Each row is a point on a landscape with many peaks, with its height.
From any point a climber steps to the highest of the 2 points nearest to it. It stops when none of these is higher. Distance is the straight distance between rows; heights are no part of it.
j756: [150 120 126  96 145 153 141 155 140 115 139  93 130 180 128 110 148 131
 116 140 154 126 136  93 104 121  96 125  78  96 124 143 106  72 140  79
 162 112 110  87 173 141 155 165]  (h 30.9)
j279: [142 102 109  79 163 123 161 111 122 104 111 164 132 152  99 149 121 115
 150 101 167 120 103  96 149  98 163 154 165 152 177 153 172 113 164  90
 167 121 134 129  98 156  86 155]  (h 51.8)
j67: [127 159 127 141 120 104 109 174 117 119 134  54 123 128 160 186 134 101
 112 179 151 143 107  94 143 196  95 137 109 156 130 142  91 142 160 121
  90 156 107 172 141 103 136 164]  (h 19.8)
j616: [138 111 142 114 130 101  83 154 173 179 153 103  99 131 137 173  87 101
 151 104 117 168 126 160 197 147  62  97 102  90 144 132 109 133  73 144
 106 119 100 124 117 118 149 141]  (h 30.8)
j494: [118 173 132 169 134 130 155 138 119 134  93 180 162 100 127 155 117 177
 148 140  61 125 110 116 151 116 129 180 133 123 164 107 156 118 144 152
 120 172 143 113 100 168  91  82]  (h 15.8)
j968: [143 111 164 170 157 104 116 113 108 134 138  81 157 129 128 115 115 125
 110 120 153 117 110  99 122 119 145 161 143 154 123  84 119 136 144 158
 132 144 148  92 131 152  66  79]  (h 13.9)
j961: [114 140 147 162 113 131 123 156 141 119 118 143  98 108 135 150 101 165
 157 104  72 115 160 134 116 115 124 157 152 116 174 131 151 152 150 178
 105 145 158  95  95 140 105  76]  (h 13.2)
j463: [128 155 125 204 104 108 131 179  99 179 130 122 129 137 126  85 107 127
 112 187 100  82 173 148 111  97 155 119 106 146  70  82 102 100  66 195
 140 139 149 134 163 147 168 115]  (h 21.3)
j708: [119 109  75 104 176 169 126  87 138 113 145 160 156 108 121 111 200  43
 117 127 138 131 123 196 131 132 112 111 157 181 125  78 127 142  88 143
  97 105 108 147 123  93 118 128]  (h 34.8)
j393: [ 99 110 136  82 143  51 166 157 136 123  79 120 133 164  98 140  72 132
 119  89 116 111 129 136 135 130 127 141 155 156 109 129 165 191 112 123
 142 154 108 127  52 129 135 154]  (h 20.1)
j369: [171 140 112 158 125 182 122 139 109 131 160 109 126 116 173 124 165 109
 114 187 138 129 164 100 112 169 135 124 147 177 104  90  83 117 185 131
  96 106  93 124 156 128 160 106]  (h 15.9)
j799: [117 117 112 130 101 165 103 131 132 124 153 143 177  95 125  61 173 156
  92 157 119 165  86 166 142  93  83 109  87  94 125 138 148  83  41 126
 157 150 188 148 196 148 122 176]  (h 35.1)
j213: [138  92 111 171 115 105 116 126 111 146 174  71 117  83 106 123  80 157
 147  82 162 100 165 116 156 156 195 104 231 166 111 107 137 170 113 158
 132  95 156 136 141 111 116 112]  (h 17.1)
j104: [160 128 173 120  95 124 105 200 137 137 100 170 179 151 139 100 106 153
 102 144 116 169 137 170  96  78 103  88  49  98 120 154  99 111 104 143
  88 165 124 135 146 139 157 150]  (h 45.5)
j530: [165 145 180 154 148 151 127 136  94 111 134  94 157 193  68 113  79 104
 112 139 162 115  97  68 155 132 186 149 109 115 128 100 117 138 183  89
 145 143 109  94 133 122 102 114]  (h 19.3)
j403: [144 127  60 120  88  92 132 173 132 144 129 152 136 109 105 140  59 180
 168 120 119 139 180 157 155 166 207 104 206  95 148 157 146 135 123 134
  81 104 128 154 101 101 173 137]  (h 20.5)
j319: [129 169 121 172 149 133  98 143 119 123 112  64 101 132 144 127 104 117
  93 147 172  98 117  83 117 126 116 158 106 159 149  96 122 137 155 162
 160 134 206  96 148 141  85 110]  (h 11.7)
j328: [116 128 120 106 173 147 132 133 157  83 140  70  99 213 127 125 112  88
 107 124 159 115 111 117 139 148  44 120  74 111 161 130 105 118 119 105
 177 127 106  99 132 111 133 178]  (h 33.6)
j804: [108 136 144 117 131 183 109  85 141 102 150 133 146 161 102  73 163  78
  85 122 123 132 107 156 114 100 123 113  98 144  94  74 130 127 101 162
 151 104  99 102 143 105 168 132]  (h 31.0)
j973: [140 132 160 147 136 139 117 129 142 117 137 111  88 187  96 116  64 116
 140  90 127 101 142  92 149 113 149 171 127  83 165 121 153 150 148 130
 166 109 136  50  97 133 103  78]  (h 14.3)
j129: [104 172  97 104 170 105 140 123 108  75 102 132 145 119  89 135 168 102
 109 136 164  91  68 127 150 124 161 164 147 165 131 128 133 128 159 122
 144 169 136 157 124 132 100 110]  (h 42.5)
j741: [112 139  80  99 115 199 100 108 105  76 119 135 120 113 168 130 182  86
 146 136 119  92 148 138  88  95  67 150  71 108 135 151 103 104 137  66
 127  92 144 118 133 113 147 161]  (h 27.0)
j90: [137 100 119  97 165  76 143 144 130 126  87 143 152 140 110 122 123 102
 114 110 152  95 123 150 137 125 112 168 143 169 119  97 128 132  84 157
 163 149 128 108  88 159 120 151]  (h 22.5)
j922: [101 145 141 130 101  73 166 133 189 158 105 149  69 127 101  88  74 200
  77 131 134 110  88 136 115 139  94 106 124  93 142 182 170 144  82 155
 207 143 162 126 119 162 173 131]  (h 33.3)
j513: [125 125 133  84 127 127 130  88 135 124 115 172 123 109 112 165 155  92
 152  86 121 138 101 132 173 151 148 130 134 126 129 124 150 149 138 120
  95 115  92 136  74 133 108 122]  (h 4.5)
j663: [141 182 162  69 120 135 158 157 123 119  94 125 113 149 133 141 120 148
 125 134 137 131  81  97 120 133 116 128  47 102 149 195 148 116 148  58
 138 148 147 123 137 144 121 158]  (h 27.9)
j70: [173 129 133 132 111 211 110 112 123 133 172 138 134 100 179  85 179 152
 110 169 131 166 166 111  94 129 171 113 154 149 100 100 117 110 179 137
 108  97 124 116 186 126 154  78]  (h 14.4)
j722: [158 153  69 115 112  99 160 133 114 162 120 182 164  92  92 148 120 100
 136 148 170 128 169 154 158 186 176  93 152 127 116 162 127 132 124  98
  60  85  90 184 131 111  98 138]  (h 38.6)
j519: [154 170 189 101 101 126 122 176 136 130 101 169 151 165  92 134 104 126
 113 140 118 168 106 140 145 113 155  99  72 124  97 146 142 116 120 157
 107 160  96 146 122 147 175 139]  (h 37.5)
j847: [ 71 125 150 117 116 101 127 100 114  99  86 154 141 113 119  92 121 172
  93  99 109 111 128 141  58  88 121 129 113 139 127 140 185 166  99 144
 161 154 202 144 107 157  97 165]  (h 33.7)
j548: [100  75 103 120 102 116 155  86  83 127 124 142 171 119 157 146 154 147
 173 121 103 116 157 134  80  95 105 149 113 123 129 162 117 105 143  57
 113 115  85 163 113 105  96 135]  (h 19.6)
j612: [127 104 124 120 209  76 134 107 158 108  64 141 109 104 138  91 173 102
  87 117 142 130  94 144 105 132  89 155 153 202 126 102 149 151  97 187
 160 176 164 117 111 179 150 140]  (h 25.2)
j713: [ 90 121 154 137 145 120 111 117 167 115 182  83 121 176  83 120  82 125
  80 126 140 162  72 148 161 120 113  76 126 148 130 128 163 142  99 173
 173 148 120 130 135 118 145 147]  (h 26.4)
j735: [132 111 164  90 141 115 143 107 118 117 123 134 142 123 117 155 185  73
 154 119 129 137  88 131 149 180 116 144 115 124 102 107  98 132 139 106
  91 140  47 137  97 109 132 131]  (h 3.5)
j748: [182  76 125 112  99 111 127 146 119 147 120 118 111 151 138 156  79 141
 171  88 139 124 191  99 119 123 178 140 159  57 129 156 127 140 156  57
  76  90 117 114 115  97  98 110]  (h 14.0)
j725: [147 146 181  62 139 141 108 143 175 105  93 149  95 105 178 127 127 122
 102  77 152 153 106 121 117 120  75 127 121 141 149 149 157 154 102 160
 120 117 183  94 106 171 123 168]  (h 36.6)
j281: [167 140 183 113 130 110 172 167 116 139  82 138 116 122 167 167 152  94
 149 142 148  91 150  84  95 195 137 192 147 158 113 103  84 154 164  99
  82 122 101 110  91 135  99 141]  (h 13.8)
j985: [168 145 103 130 137 132 123 122 138 139 126 126  71  86 128 120 162  90
 109 146 173  87 132 104 151 174 162 161 177 156 109 103 108 132 142 183
 162  75 156 100 141 165 149  96]  (h 12.8)
j982: [ 74  93 141 167 106 132 102 109 118 126 180  85 124  86 167 152 141 160
 151 107  85 153 173 167  79 110 119 106 155 150 123 108 111 172 154 148
  62 119 134 143 139  72 109  87]  (h 21.6)
j619: [151 102 131 154 130 156 128 158 118 113 141 111 138 144 170 157 161  87
 127 181 132 135 192 104 108 170 103 123 148 168 119  79  63 142 174 113
  67 122  43 133 138 108 164 166]  (h 17.2)
j827: [117 152  78 174 131 127 122 190 126 148 104 125 143 143 123 166  47 193
 162 154  86 150 182 133 136 125 140 131 134 105 172 145 119  99 159 121
 102 170 125 129 113  98 138 123]  (h 20.7)
j774: [108 113 135 153 138 158 119 133 198 134 199 103 122 172 147  81  94 140
  78 146 132 168  70 163 143 111  63  59 139 159 156 145 136 125  73 166
 178 150 101 149 152 111 186 156]  (h 28.8)
j372: [136 121  55 112 134 170 103  97  96  92 124 146 134  94 175 154 199  53
 167 119 130  82 143 156 128  96  86 144 108 115 143 112  72 118 123  82
  96  79 137 156 140  87  97 120]  (h 28.3)
j73: [165 133  52 105 145 141 106 135 128 113 118 165 159 109 146 165 154  63
 156 129 178 120 167 164 164 124 128 134 136 149 180 110  86 119 129 118
  75  90 156 159 156 107  78 127]  (h 30.4)
j743: [ 95 163  55 147  92 163 110 124 128 133 163 116 109  90 134 125 148 128
 160 136 112 105 163 124 108 114 138 122 123 127  79  91 140 109  76 131
 143  82 201 156 179 108 142 160]  (h 23.2)
j313: [129 118 179 147 117  90 169 166 155 161 100 133  66 140 101  51  80 207
  56 132 156 113 108 134  70 114 148  95 132  72 115 168 155 125 121 162
 185 129 152 107 161 159 169  85]  (h 38.2)
j835: [128  40 114 114 133 154 130  79  96 123 149 103 163 136 165 138 176 131
 169 110 138 128 132 101 116  88 110 120 111  91 136 143  92  88 143  43
 112 108 118 132 166  98  72 131]  (h 17.8)
j3: [196  87 150 143 155 132  93 162 152 182 148 121 127 140 160 137  99 105
 148 122 108 159 152 151 176 118  73 119 109  61 133 101  70 107  90 136
  97 129 112  82 154 127 129  93]  (h 33.1)
j873: [124 158 117  59 102 142 168 124 103 113  94 154 118 135 144 139 140 148
 159 131 123 114 126  96  75 110 121 132  74 121 118 196 133 107 174  30
 141 109 106 137 119 128 157 183]  (h 24.2)
j826: [101 131 103 189 142 100 134 159  98 165 128 111 115 126 108 105  84 138
 121 158 127  82 164 133 113 101 138 119 144 202  89  76  90 136  96 192
 163 134 150 118 143 112 168 144]  (h 19.0)
j290: [ 98 141 112 143 111 197  93 127 191 135 186 132 124 118 158  83 128 165
  88 172 120 184  92 155 139 103  65  77 117 124 143 145 162  97  58 143
 159 144 153 163 201 126 174 164]  (h 31.5)
j381: [137 163  65 154 119  92 142 186 114 156 115 110 141 135 100 132  48 199
 143 150  99 129 158 105 150 138 213 137 191  88 135 146 158 112 152 114
 122 138 146 122 111 109 146 110]  (h 24.0)
j746: [139 150 154 100 130 173 134 105 146 100 140 170  87 142 123 158 108 143
 174 115  93 151  96 110 179  98  99 130  88  65 188 189 176 104 152  87
 140 142 117  90 102 161 125 125]  (h 18.2)
j233: [127 146 153 138 114 173 129  98  99 123 110 165 127  92 157 107 184 134
 135 125 101 100 138 116  64 110 100 186 103 121 142 121 121 119 122 123
 130 117 163  76 125 161 115 108]  (h 41.6)
j528: [104 180 110 106 141 117 111 170 104  64 104  83 108 106 173 187 172  92
 104 153 172 122 113  90  94 174 105 157 147 183 128 131  85 156 178 111
  84 158 139 175 136 110 133 155]  (h 17.7)
j116: [ 87 124  97 171 111 101 148 123 142 171 172 109 120  82 161 146 114 228
 157 144  91 157 120 128 112 132 118 118 157 103 164 184 140 100  81 144
 148 155 157 131 140 132 134 115]  (h 27.6)
j851: [108 128 129  87  85 150 161 102 100 130 104 183 136 108 156 133 174 165
 161 128  99 134 169 133  32 104 130 131 117 133 127 180 129 110 152  61
 109 115  95 163 106 122 155 148]  (h 21.4)
j19: [130 160  95 133 109 170 113 117  88  99  90 168 132 102 134  94 177  79
 145 128 111  42 145 141  95 101 104 206  84 108 126  91 111 113  84 120
 162  92 195 103 121 155 105 135]  (h 38.4)
j458: [103 110 124 151 142 111 149 106 131 162 143  95 118  77 171 135 155 190
 112 160 120 177 120 126  94 150  96 121 163 169 142 144 112 105 123 162
 157 157 124 147 150 143 145 130]  (h 24.6)
j370: [179 137 207 148 115  76 164 157 104 177 108  91 142 143 108 152  81 114
 131 137 122 123 110  94 186 192 155 172 132  95 101 119 109 166 120 116
  99 148  80 116  93 129 103  93]  (h 10.0)
j507: [118 108 108 170 162 128 153 154 112 157 129  94  78 115 178  92  89 148
  83 183 137 101 177 132 108 117  93  65 152 239 116  69 100 140 130 214
 184 151 152 137 159 147 182 130]  (h 16.5)
j194: [111 131 117 145 106 112 148 136 181 153 130 140 108 115 149 111  99 210
 119 136 115 139 106 132 125 128  91 119 143  86 176 205 158 104  70 138
 186 149 174 116 130 165 144 132]  (h 30.3)
j651: [126  91 129 139 115 123  67  96 143 132 176 108  91  83 182 164 124 152
 170  91  73 170 151 154 143 101 105  61 129  61 162 173 145 143 168 112
  92 107 153 148 160 103  97 104]  (h 22.2)
j640: [169 125 100 140 142 132 134 169 125 144 126 112 169 162 129 123 132 166
 122 174 152 139 141 108 103 106 138 127 105 118 103 143  97  48 142  95
 129 154 118 113 176 140 150 148]  (h 28.1)
j349: [ 88 185  67 130  89 168  98 113 105 115 128 114 127 100 139 150 161 119
 146 155 112  88 137 121  95 118 124 144  72 114 106 137 142 101 124  91
 118 111 180 162 155 114 131 156]  (h 25.1)
j692: [175 106 145 166 147 114 142 131  97 136 116 128 185 162  82  93 113 126
 117 123 163 108  97  91 155 124 218 146 148 132 112 101 122 106 162 106
 140 132 120 105 145 138  72  80]  (h 16.6)
j729: [127 160 211 143 117 180 122 112 124 121 141 136 118 137 177  68 165 133
  50 152  94 176 115 143  70  95 137  91 121 163  99 123 153 140 142 189
 130 148 123 147 168 147 160  97]  (h 9.3)
j696: [141 169  76 111  98 113 185 120 127 165 114 175 134 100  97 142 144 133
 147 150 129 125 134 104 139 183 192 132 163 111 104 169 139 112 147  74
 108  89  72 144 104 118 153 122]  (h 33.0)
j688: [200  78 187  97 114 167 104 144 131 135 161 169 150 135 150 123 130 113
 128  96 171 162 150 136 106  92 189  81 142 107 123 110  91 134 169  96
  55  74 118 112 158 105  94 106]  (h 13.7)
j105: [167 138 160  92 153 164  90 157 139 114 110 126 117 179 122 152 110  46
 147 114 150 135 138 110 163 135 116 133  67  83 139  94  81 124 144  99
  97 109 101  85 108 109 138 149]  (h 38.5)
j546: [ 96 160 112 189 126 158  95  97 115 113 153 111 154 126 120 144 137 125
 145 166  91 135  92 147 159 119  99 112  72 114 146 106 120 104 114 134
 112 158 147 137 154 112  90 109]  (h 19.9)
j298: [145  88  91 155 157 115  90 133 107 135 145  77 161 117  96 130 111  81
 155 107 170 123  97 133 220 137 134 101 145 155 103  88  98 126  92 152
 119 126 130 142 153  98  78 143]  (h 26.3)
j795: [143 109  77 170  87 123 105 130 118 151 150 127 152 114 103 144  79 158
 154  96 158 125 168 131 152 142 207  87 184 116 113 132 139 158 125 123
  79  98 150 172 137  99  89 118]  (h 17.5)
j512: [145  89 165 123 138 110 151 138 135 154 133 108  93 141 128  80 120 170
  88 120 157 141 137  95  73 120 153 125 146 104 107 143 114 120 143 138
 171 112 128  89 159 152 158  94]  (h 44.5)
j664: [119  93 117 136 202 118 141 103 113 143 118  88 107  84 184 109 195 128
  92 150 142 159 108 147  93 137  77 131 166 214 120  99 127 127 128 171
 162 173 149 152 158 144 139 131]  (h 22.4)
j927: [136 118 133 120  84 146 106 170 137 139 123 151 184 117 157  90 129 154
  92 171 109 159 124 173 103  99  65  95  74 118  98 156 109 108  52 149
 116 154 149 150 173 144 168 186]  (h 39.6)
j501: [100 161 183 128 101 125 153 101 146 148 137 146 127 132  92  67 161 182
  84 151 109 168  89 127  88 113 156 100 102  77  95 164 170  98 106 138
 172 142 122 140 168 152 179 110]  (h 5.4)
j426: [150  78 140 138 119 127 114 105 132 136 139 174 196 143  68 104 142 131
 125  90 129 158  92 159 175  92 195  86 145 109  90 113 132 115 110 161
 107 129  95 152 142 131  98  96]  (h 25.0)
j903: [135 159  78  63 134 111 138 143 129 128 112 197 155  98 104 162 164  69
 127 122 173 137 152 184 140 147 144 115 137 156 139 154 119 125 127 103
  67  94 123 197 130 111 106 161]  (h 33.8)
j626: [139 135  99 163 162 136 129 135 146 146 130 102  43 123 148 102 123 121
  76 178 151 120 152 103 154 156 117 109 165 183 132  85 127 132 151 212
 183 123 144 103 141 175 179 116]  (h 14.5)
j881: [ 78 143  75 215 127 149 109  96 103 144 175 103 154 119  85 125 146 140
 156 135 113 115 118 112 174 129 153 111 129 136  89  77 123 119 125 149
 147 129 131 124 165 109  91  99]  (h 22.0)
j655: [ 94 112 105  81 132 111 181  73 119 119 105 197 167 148  76 117 144 132
 129 100 126 117 103 140 121  79 170 132 157 155 139 158 185 132 138  89
 175 131 127 161  96 132 111 148]  (h 44.9)
j828: [128 122 143 129 118 142  87  85 157 113 147 167 101 108 138 158 126 158
 176 109  54 161 126 143 170  83  90 108 103  35 181 178 160 109 143 103
 114 134 144 123 127 141 115 100]  (h 20.0)
j588: [153  47 138 143 132  89 125 147 136 145 193  50 107 114  94 116  88 167
 132  80 149 149 138 129 155 145 176  99 228 119 128 147 137 148 104 159
 147 103 117 123 147 122 121 104]  (h 19.2)
j146: [124 134 126 106  85 112 129 160 116 121  83 189 122 137 118 171  62 135
 170 112  64 123 171 153 138  90 165 122 132 105 157 152 151 163 181  97
  82 117 127 170  74  91 122 125]  (h 9.4)
j185: [112  94 136  84 157  52 182 146 152 145  91 133  80 141  92 127 105 163
  93 106 138 134 121 110 115 163 134 124 189 142 118 139 156 154 135 150
 180 139 101 124  85 152 165 147]  (h 18.0)
j47: [ 87 160 153 111  77  73 141  91  90 126  88 111 151 103 103 134 138  95
 136 114 117  82 106 179 134 149 147 155  68 110  42  95 144 170  61 129
 102 118 135 170  85  95 110 139]  (h 1.7)
j197: [153 143 213 112 123  84 197 165 108 157  96 140 120 151 133 137 133 113
 138 136 117 101 125  85 128 181 140 198 133 122  97 108  98 164 146 116
 121 148  62  86  75 145 131 110]  (h 12.0)
j344: [128 159 156  63 125 112 136 140 169 121 105 114 101 145 137 146  91 148
 102 103 144 138  90  99 125 138 103 118  94 117 146 197 177 140 124 112
 168 118 152 126 100 157 134 158]  (h 31.9)
j694: [ 95 153 125 100 106  92 170 100 101 137 103 130 172 129  96 135 163  77
 160 127 132  84 105 173 146 165 134 168  84 124  68 110 106 131 108  86
 106 115  75 152  82 100 118 125]  (h 2.6)
j250: [160 143 185 135 110 209 111 147 160 108 157 142  92 115 175  77 137 181
  79 150 119 180 159 135  95  89 159  88 151 127 137 113 155 125 163 182
 122 121 166 112 193 150 155  82]  (h 11.9)
j59: [171 123 128 156 123  96 132 182  85 162 108 111 161 152 132  86 128 132
  92 179 149 108 141 122 107 112 154 121  97 153  69 123  86  83 119 149
 148 142 123 139 168 157 154 128]  (h 24.7)
j384: [135 182 168 155 125 172 138 102 172 111 156 141  83 184 122 138  71 126
 151 126  94 119  99 107 163 130 100 149  88  73 202 159 158 137 141  98
 161 154 125  74  86 133 134  86]  (h 16.3)
j918: [144 176 145 171 131  76 150 124 147 159 162  83 126 166  91 138  87 107
  97 183 144 123  37 124 209 187 130 134  90 129 126 139 144 121 115 128
 181 183 108 148 124 138 137 109]  (h 32.4)
j235: [159  59  93  88 169 138 143  93 159 110 144 160 118 138 128 166 157  95
 158  85 170 136 150 106 170 147 136 136 207 131 193 125 129 109 158 110
 124  98  96 132 112 142  81 147]  (h 60.2)
j184: [ 98  96  78 183 159 121 139  84  91 136 162  84 170 111 111  99 164  94
 138 130 147 100  90 146 168 135 132 111 165 182  78  71  88 124 103 149
 146 133 107 153 155  83  86 120]  (h 24.1)
j285: [141 116 107  50  90 107 127 138 141 117  89 212 123 138 126 170  79 123
 157  85 118 140 172 164 135  82 149 119 126 109 148 180 178 143 132 114
 105  84 152 185  83 112 135 172]  (h 7.5)
j66: [127 160 119  68 132 119 163 142 115 104  90 126  79 117 171 178 186 101
 143 134 163  87 139  85  80 172 126 178 140 164 134 156  92 150 175  81
 108 116 125 149 103 125 130 153]  (h 15.7)
j805: [120 150 108 110 122 166  91 112 127 102 118 159 150 134 117 117 168  39
 117 132 136  96 131 181 124 109 128 127 100 149  93  64 114 128  96 157
  97  78 131 136 122  98 140 154]  (h 32.8)
j308: [168 110 197 157 125  71 159 157 158 166 145  92 108 168 147 153 101 125
 105 160 138 136 100 104 148 189 109 146 144 119 139 150 104 147 101 159
 134 163  75 121 112 141 129 114]  (h 8.0)
j933: [ 88 146 140 179 110 138 111  89 128 130 164  90 134 110 152 159 150 151
 140 148 102 153 106  94 119 143 100 121  99 128 139 142 132 122 164 113
 105 144 121 127 130 112  98  96]  (h 21.5)
j143: [112  88 141 141 127 149 106  85 118 123 162 128 194 154  83  76 142 133
 112 114 123 146  98 158 137  71 136 111  94 101 106  99 134 102  84 149
 149 137 128 120 162 131 124 111]  (h 28.7)
j96: [ 92 121  71 105 185 117 139  87 133  66 105 147 143 127 118 132 181  51
 131 126 159 101 124 166 104 123 129 155 163 187 158 115 127 135 135 104
 127 133 140 155 111 111  93 142]  (h 37.4)
j121: [111 172  92 161 127  98 124 155 119 160 137  76 115  95 130 174 136 114
 150 175 125 117 112 105 169 195 100 150 140 155 104 129  91 122 116 142
 114 142 116 146 133 130 142 131]  (h 21.9)
j923: [124 108 161 100 134 130 158 128 138 109 104 146 110 135 162 111 165 130
 132  93  98 120 160 122  42 131  72 156 127 133 138 132 112 154 127 111
 135 126 101  80  93 152 144 141]  (h 46.1)
j262: [143  93 156  62 137 151 134 122 135  86 100 151  95 123 181 129 131 134
 154  68 126 137 151 101  91 103  72 142 134 128 168 166 151 138 136 106
 125 124 142 103  94 171 109 162]  (h 41.5)
j809: [162  61 126 127 112 134  89 111 112 137 159 119 149 130 148 142 107 138
 163  80 148 143 156 115 125  85 160 106 115  77 125 125 107 115 155  75
  86  97 137 119 143 104  76  96]  (h 16.0)
j280: [106 180 112 179 125 111 117 165 131 156  97 147 164 116 123 184  78 155
 173 168  63 141 145 126 176 160 110 153 100 107 150 117 108 108 154 129
  92 187 110 134 101 120 126  97]  (h 18.4)
j760: [104 134 167 139 119 126 165  65 101 163 124 157 127  83 116  81 225 166
 111 136  97 154 110 126  94 136 115 158 117 110 105 141 132  94 105 126
 193 134 111 126 152 145 184  95]  (h 3.9)
j701: [151  97 169  91 134 158 113 114 148 130 141 142 116 138 145 125 155  89
 158  90 104 131 130 136 158 122  75 135  86  59 146 113  98 123 100 112
 116  99  85  67 115 135 138 109]  (h 35.7)
j322: [169 189  82 149  95 127 123 148 112 149 129 131 131 110 128 143 113 164
 137 161 152 127 166  87 134 177 199 123 169 100  94 138 145  97 161 114
  91 115 132 112 137 120 166 122]  (h 28.4)
j630: [124 158 125 126 164  98 148 124 112 114 133 112 142 141  73 119 156 113
 101 160 161 120  48 111 190 142 135 156 116 132 137 122 127 102 146 135
 180 173 117 128 144 162 118 108]  (h 37.1)
j289: [ 94 152 211 136  96 160 130 137 160 105 140 155 109 140 102  37 159 165
  75 130  94 157 125 174  50  86 141 106 103  88 103 146 161 136 112 170
 158 128 139 126 168 149 177 115]  (h 7.1)
j981: [135 148 144 129 162 140 100 104 114  80 144  85 127 171  57 131 123  61
  88 122 184 112  78  75 168 172 165 127 142 149 131 101 154 153 181 105
 139 119  99 122 124 125 133 146]  (h 21.8)
j10: [122 179 140 158 137 132 117 118 119 129  98 107 112 175 106 120  66 129
 116 124 124  84 124  99 135 121 130 185  84 115 143 104 148 148 114 150
 177 133 192  81 105 138 101 108]  (h 12.7)
j543: [101 114 112  58 119 116 117  88 152 100 103 181 112  86 134 170 149 111
 146  77 124 146 128 153 132 124 126 128 152 158 143 163 187 143 117 128
 106 124 140 169  78 138 140 169]  (h 5.8)
j515: [158  88 136 144  87 103 122 176 112 140 114 121 112 113 114 142  88 160
 187 103  77  97 190 161 121 113 198 147 148  76 150 163 137 144 187  95
  77  96 120 134  97  87 100  79]  (h 11.8)
j820: [ 79 110 104 185 103 156  92  86 126 131 179 100 105  77 173 158 133 186
 169 109  68 145 145 129 127  98  97  92 128 103 153 131 152 131 137 141
  99 124 175 142 156 106  87  89]  (h 24.3)
j516: [124 113 166 109 160 167 104 113 130  70 136  90 112 208 134 142 106  73
 136 126 135 131 129 108 132 118  80 120  61  92 172  96 102 151 162  96
 110 124 116  87 100  87 102 159]  (h 36.0)
j170: [102 125  75 132 137 156 130 134 130 111 123 142 139 147 167 163 140  91
 168 141 129 107 191 131  88 140  86 147 129 181 150  83  76 127 164 110
 102 113  93 128  97  91 133 156]  (h 18.3)
j620: [140  69 117 118 123 101 126 122 146 153 162 144 156 138  58 102 113 138
 119  75 157 148 115 148 169 132 207 106 210 122 113 139 138 132  91 155
 152  96  97 143 132 134 130 114]  (h 21.7)
j955: [ 79 136 103 124 154 132  87 106 142  87 141  97 112 165  72 153  85  97
 110 101 143 138 111 108 179 135 135 108 153 166 146 130 183 158 154 141
 149 139 124 119  89 120 139 160]  (h 23.9)
j770: [143  89 135 132 158 100  74 138 139 156 148  71 114 129 103 167  54  90
 154  76 143 130 111 133 230 153 109 110 136 113 140 106 121 158  72 165
 121 128 133 111 105 103  92 138]  (h 28.6)
j924: [156  87 167 101 134 149 141 151 140 113 130 150 131 145 155 110 143 156
 114  96 131 168 163 122  66 108 136 116 153 147 130 124 105 131 163 145
 112 126  86 105 137 135 153 133]  (h 52.6)
j993: [ 93 109 159  59 125  98 153  77 106 112 110 147 141 123 102  97 157 145
 111  88 126 132  90 143  94  98 130 139 104 133 110 176 186 130 107  93
 179 144 140 150 104 150 128 168]  (h 39.2)
j474: [ 83 113  88 154 131 163 120 119 106 136 166 104 147  95 169 140 153 121
 151 136  95 127 170 157 107 125  89 125 144 187 100  66  88 142 121 147
 103 124 114 127 130  91 139 128]  (h 19.7)
j180: [ 96 146 166 143 172  95 126  99 127  83  60 152 135 119 135  80 136 144
  79 135 117 110  93 150  61 111 102 125 103 178 122 105 170 168 104 165
 145 190 189 108 102 161 116 137]  (h 29.0)
j39: [102 183  85 169 108 122 117 133 120 136 123 120 122  79 118 169 110 152
 152 150 121 110 156 111 150 175 169 152 156 163 109 103 130 138 143 170
 114 122 150 136 116 133 133 130]  (h 24.4)

Call two points neighbours if one is among the 2 nearest of the other. Go from one point of each pair to the other, from neighbour to neighbour, staying as high as possible. Name the lowest point that can't be avoided.
j722 / j924 | j741
j820 / j105 | j546
j235 / j924 | j664
j129 / j381 | j213

Write out the way that a climber takes from each point below.
j835 | j548, j851, j873, j663, j344, j725, j262, j923, j924
j743 | j349, j741, j372, j73, j903, j722
j213 | j588, j620, j426, j143, j804, j805, j708, j96, j129
